Each row is a point on a landscape with many valleys, with its height.
A ball rolls from a point to whichever of its 2 nearest points has the largest drop for the distance, and stops where none of them is lower. Distance is the straight distance between rows; heights are no part of it.
kida height 400: [-19  -3  21  41  -2 -12  29   9  16  22  33  30 -26 -12  15  -5  32 -18
   5  -1]
Penu height 187: [ 58  19   2   4  68  -2 -21 -38  38  21  28  34 -10  -1 -31   1 -37 -29
  11  26]
zese height 593: [-34 -11  20  26 -26  14  27   5 -22  -8   1 -14 -11   3   4  -5  49   7
   7   1]
tuvug height 332: [  1  -5 -11 -26   5 -11   6   1  20  37  26  20  -5  -2  35  -2 -26  -8
   0 -24]
Gosu height 706: [ 25   3   0   6  42 -18  -4  -8  39  -9  -5  45 -15  -8  -2 -15 -21 -23
 -13  11]
lebak height 261: [ 25  27  12   3  -3  -9  10  -9  28  19  35  38 -39  20  35   4  -4 -15
  14  -1]
tizi height 234: [ 30  16  -1  18  -1  10  -3   9 -11 -11   9  40   0  -5  23  -6  29  27
   3  15]
Defo height 334: [  9  -3 -21   9   2 -25 -27  29  10  54   9   5  20 -28  17  16 -20  16
  -2  -2]
Gofim height 85: [ 68  39 -10 -12  18   4 -28  -7   3  -9  -7  18   8   5  18   5 -20  28
   4   4]
fiso height 574: [-19   1  11  14 -15  14  13   6 -32  -6  -7 -26  13  -3 -14   2  26   9
   6  -9]
zela height 321: [ 24   4 -12 -12  22  24   4   7 -19  44  35  18  26 -20  25  -1  -7  19
  17 -21]
savu height 472: [ 15  24  31  25  13  22  18 -20   5 -50 -19   7  -8  11 -14  -9   7 -17
   3  11]
todo height 213: [ 24  30  -2  14  14  -9 -44 -18  31  -5 -16 -35  17  14 -37  36 -30  -5
  -2  16]
nufa height 158: [ 47  29  20  18  55  10  -2 -37  35  -3  23  23 -14   6 -32   3 -29 -42
  20  17]
gop height 537: [  0   1  -2   1  35  23  -8 -33  18 -18  16 -25  42 -11 -49   6 -24 -27
  11  -1]
mibed height 443: [-42 -37  -6   4 -22   4  29  28 -41   7   2  10  16 -31   2 -19  41  15
   2   3]
pob height 638: [-18  -4  15  41 -14 -36   1  10  31  24  -8   4 -38  13   7   9  14 -14
 -21   9]
fize height 260: [ 10  12  -1   3 -53  23 -32   1 -19  -9  13  -9 -17  47  28  20  43  37
  16  31]
biri height 355: [ 22  -4 -29 -15  33   2 -23  17  -1  56  25   3  35 -33  10  10 -31  16
  11 -18]
Bega height 489: [  1  10  26   6  22  34  22 -25  -6 -61 -23  -7  12  -3 -27 -19  -2 -26
   9  -3]
bamul height 514: [-34 -13   2 -15 -38 -14  15   4   6   6  12   1 -25  11  33  -4   8  -6
  -3 -14]
Nunel height 432: [-27 -30 -19  -7  22 -16  -6   9   5 -14 -25   9  25 -33 -17 -21 -10  -9
 -23  -2]
tolub height 408: [-34 -32 -10 -28 -28   3  26  23 -46 -18 -15   2   2  -8  -3 -21  30  17
 -11  -2]
Ligo height 359: [-12 -21 -18 -20 -15  -2   9  16 -25 -23 -24  27   1 -14  19 -19  22  24
 -13   2]
kime height 572: [-30 -19  -4 -17 -15   2  13  26 -62  -5 -25 -53  21   0 -54  -3  15  16
  -4  -3]
gofe height 209: [ -6  21  11  -4 -13   0  -3  -7   3   5   8 -38   6  15  -8  20 -15 -13
  14 -23]
Mem height 629: [-26 -17 -18 -52 -38 -20  -3  17 -23  -3 -26 -27  -5  15  -5  -1 -17   8
 -19 -14]
rul height 396: [-19 -35 -21  -3  38 -10  -8  -3  22  16  14   8  35 -36 -19 -11 -25 -21
 -12 -11]
Kab height 225: [  9   6   1  53 -19 -13 -20  20  -4  31 -30 -28 -14  21   1  31  29  33
  -9  27]
peres height 477: [-17 -11  -2 -36 -39  -5  11  -7   2 -34 -13  12 -33  26  33  -9  12   3
  -9  -2]
vogi height 467: [-52 -37   6  29 -20  -8  26  30 -17  37  12  -3  13 -33   5  -4  29  -1
  -1  -8]
vug height 296: [  2  -4 -15 -21 -21  16   8   9 -17 -11  16  35  -2  -3  36 -11  27  23
   9   0]
Nopi height 270: [ 10  23   7  54  -2 -15 -25  20   2  42  -3 -22  10  -1 -16  36  13  14
   0  13]
befez height 579: [-37 -23  -2 -24  -1  -5 -10 -26  25 -20  -6 -44  16   3 -43   9 -38 -43
  -8  -6]
zuz height 592: [-38 -33 -18 -28  -5 -19 -19 -10   1 -17 -38 -50  15   8 -49   3 -29 -15
 -24   5]
nak height 562: [ 17   6   3 -18  56  32   2 -29  16  30  39   1  13  -7  -6   0 -33 -21
  14 -24]
kugis height 344: [ 23  10 -13  18 -30  12 -22  27 -27  34  23   6  22 -10  27  25  21  51
  21  21]
gil height 720: [ 46  -1 -19 -24  61  -4 -11  -8  31  12   3  48  -7 -19  13 -23 -34  -3
 -13   3]
Kipov height 555: [-23  -4   9  -8 -32  21  22   9 -67 -14  -3 -51   9  15 -32  -2  35  21
  15  -3]
voded height 372: [ -5  -5   4  17 -16   8  20  11   5  25  51  43 -17  -9  40  -6  34   1
  19   2]
ponal height 523: [  5   7  -3 -13  32  31  -3 -18 -27 -22   5 -33  59 -15 -49   0 -15  -7
  20 -13]
Teg height 663: [  3  17  -2 -56 -35  12   4 -12 -17 -29  -5 -19  -8  28  15   4 -16   6
  11 -16]
Tuf height 92: [ 20  18 -11 -10 -34 -14 -25   6   6  -2 -21  -2 -20  29  29  23  -1  28
  -9  10]
vema height 693: [ 18   3   3  11  27 -26 -12 -14  52 -30 -31  33 -27   2 -17  -4 -24 -28
 -24  29]
kitep height 486: [-26 -15   8  54   0 -12  13  32  -4  49  18  14  14 -37   2   7  26   5
   0   6]
Vudir height 529: [-18   1  15 -25 -14  26  33  -6 -49 -54 -13 -20  10   1 -23 -24  13  -1
  10 -13]
daded height 251: [ -9  16  18   4 -11  14  19  -6  -7  18  39 -21   6   2  13   9   2 -12
  29 -27]
kas height 368: [-11 -20 -12  -6  28 -14  -2   2  27  37  27  14  13 -23   7  -4 -29 -20
  -7 -20]
divu height 734: [ 55  -1 -28 -18  68   9 -23  -1  11   7  -2  33  24 -44   3 -29 -22  21
  -6   5]
Mafel height 224: [ 34  34  24   8  14   5  15 -20  25 -21   9  38 -34  20  13  -6 -13 -24
  11   9]
Mosif height 425: [-12  -1  21  51   8  -6  27   7  10  -8   2  29 -18 -15   0 -13  38 -10
  -4   9]
Pada height 163: [ 64  25 -16 -12   3  14 -20   3  -7  -9   7  42   0   3  37  -8   4  44
   7  13]
labo height 622: [-25 -13  17  49 -13 -16  11   3  11  13 -26 -21 -35  22  -1  11  32  -2
 -17  15]
nit height 183: [ 25  20 -10  -4 -37   4 -25   5  -1 -18  -9  18 -24  35  37  13  26  38
  -3  25]
kug height 191: [ 64  48  27  20  31  19  -2 -27  12 -18  15  26 -10  18  -9  -2 -18 -16
  17  11]
Nesaz height 298: [ 17  27   1  38   4 -14 -25  19  11  52  24  -5  13  -9  -1  34  -7   9
  13   0]
rodun height 748: [ 25 -14 -31 -27  44   4 -10   9  -6  -3 -15  25  33 -41   9 -29 -20  20
  -7  -9]
narak height 655: [-14  -9   6  12 -20 -41  -8   3  39   9 -20  13 -42  19  22   3  -8 -14
 -35   6]
Mabo height 648: [-16  -1   2 -52 -35  -1   9  -3 -26 -29 -22 -38 -10  28 -11   2 -15  -1
  -5 -13]
Tudi height 606: [-29 -38 -24 -36 -12 -29 -14  11 -15 -14 -51 -37   2   7 -32  -9 -20   1
 -35  -1]
vaz height 340: [-27 -23 -10  -7 -33  15  13  17 -15  12  35  35  -7  -8  41 -10  39  13
  17   3]
Mavoz height 245: [ -7  21   8   0  -1   0 -25 -20  23   1  -1 -55  14  21 -31  34 -31 -23
   9  -5]
Vonos height 675: [  3   3   7   7   0 -27  -5  -3  35 -26 -36  26 -42  17  12  -3  -9 -12
 -30  16]
rovom height 310: [ 16  19  -3  17 -43  15 -19  13 -31  13  12 -15   7  18  17  24  31  43
  16  14]
kilog height 469: [-19  -5  -1  -8   4  -7   0  -4   4 -27 -30 -12   3  -2 -16  -5 -11 -11
 -10  -5]
damum height 188: [  9   6  -9  11 -30 -17 -23   8  -6  10 -38 -29 -21  36  11  28  15  30
 -14  17]
Kek height 430: [-16 -13   1 -32 -10  -4  14  -6  -3 -49 -43  10 -17  11   4 -19  -5  -7
 -18  -2]
Rere height 764: [ 26 -12 -41 -37  12  -8 -18  29 -24  -6 -26  15  31 -44  18 -23 -10  46
  -9   0]
Zizub height 448: [-14   1  29  33  14   4  33  -9  16 -35 -10  22 -22  -4  -6 -17  18 -27
  -4   4]
Legur height 507: [  4  10  14  -4  20  38  14 -18 -36 -51 -11 -19  37  -6 -39 -18   1  -4
  16 -13]
fizez height 294: [ 16  12  -8 -22 -18  -6   5   0  19  31  38  29 -23  17  51   8  -9   4
  10 -12]
tadis height 550: [  9  -3   3  -4  53  27  10 -26  16  -5  19   6  23 -17 -23 -11 -21 -30
  11 -12]
sulev height 608: [-35 -20  17  42 -28  -4  19  11 -14  24  -8 -37 -23  16  -2  11  43   4
  -4   9]
vidiv height 285: [ 21  22  12   5  14  28  16 -12 -12  22  49  10  12  -1  17  -1   6   4
  29 -20]
dar height 161: [ 46  40  -4  -3  13  -2 -33 -13  16 -15 -18 -11   7  17  -6  21 -32   6
   2   4]
deluz height 556: [-68 -37   5  -9 -14 -20  16   4  -3   6   0 -37   1 -10 -22 -13  -8 -32
 -17 -21]
Kogi height 569: [-58 -28  17   1  -1  -5  11 -21  21 -17  -2 -51   3  -1 -38  -2 -15 -49
  -6 -11]
kefed height 539: [-53 -25  10 -12 -34 -16  21   2  -4   8   1 -33 -20   8   4  -6   1 -20
 -11 -20]

For each start below, name the point where the ball stops.
Tudi | Kek
Nesaz | Tuf
biri | gofe
kitep | vug
Nunel | nufa
divu | Kipov
pob | Kipov
vogi | vug
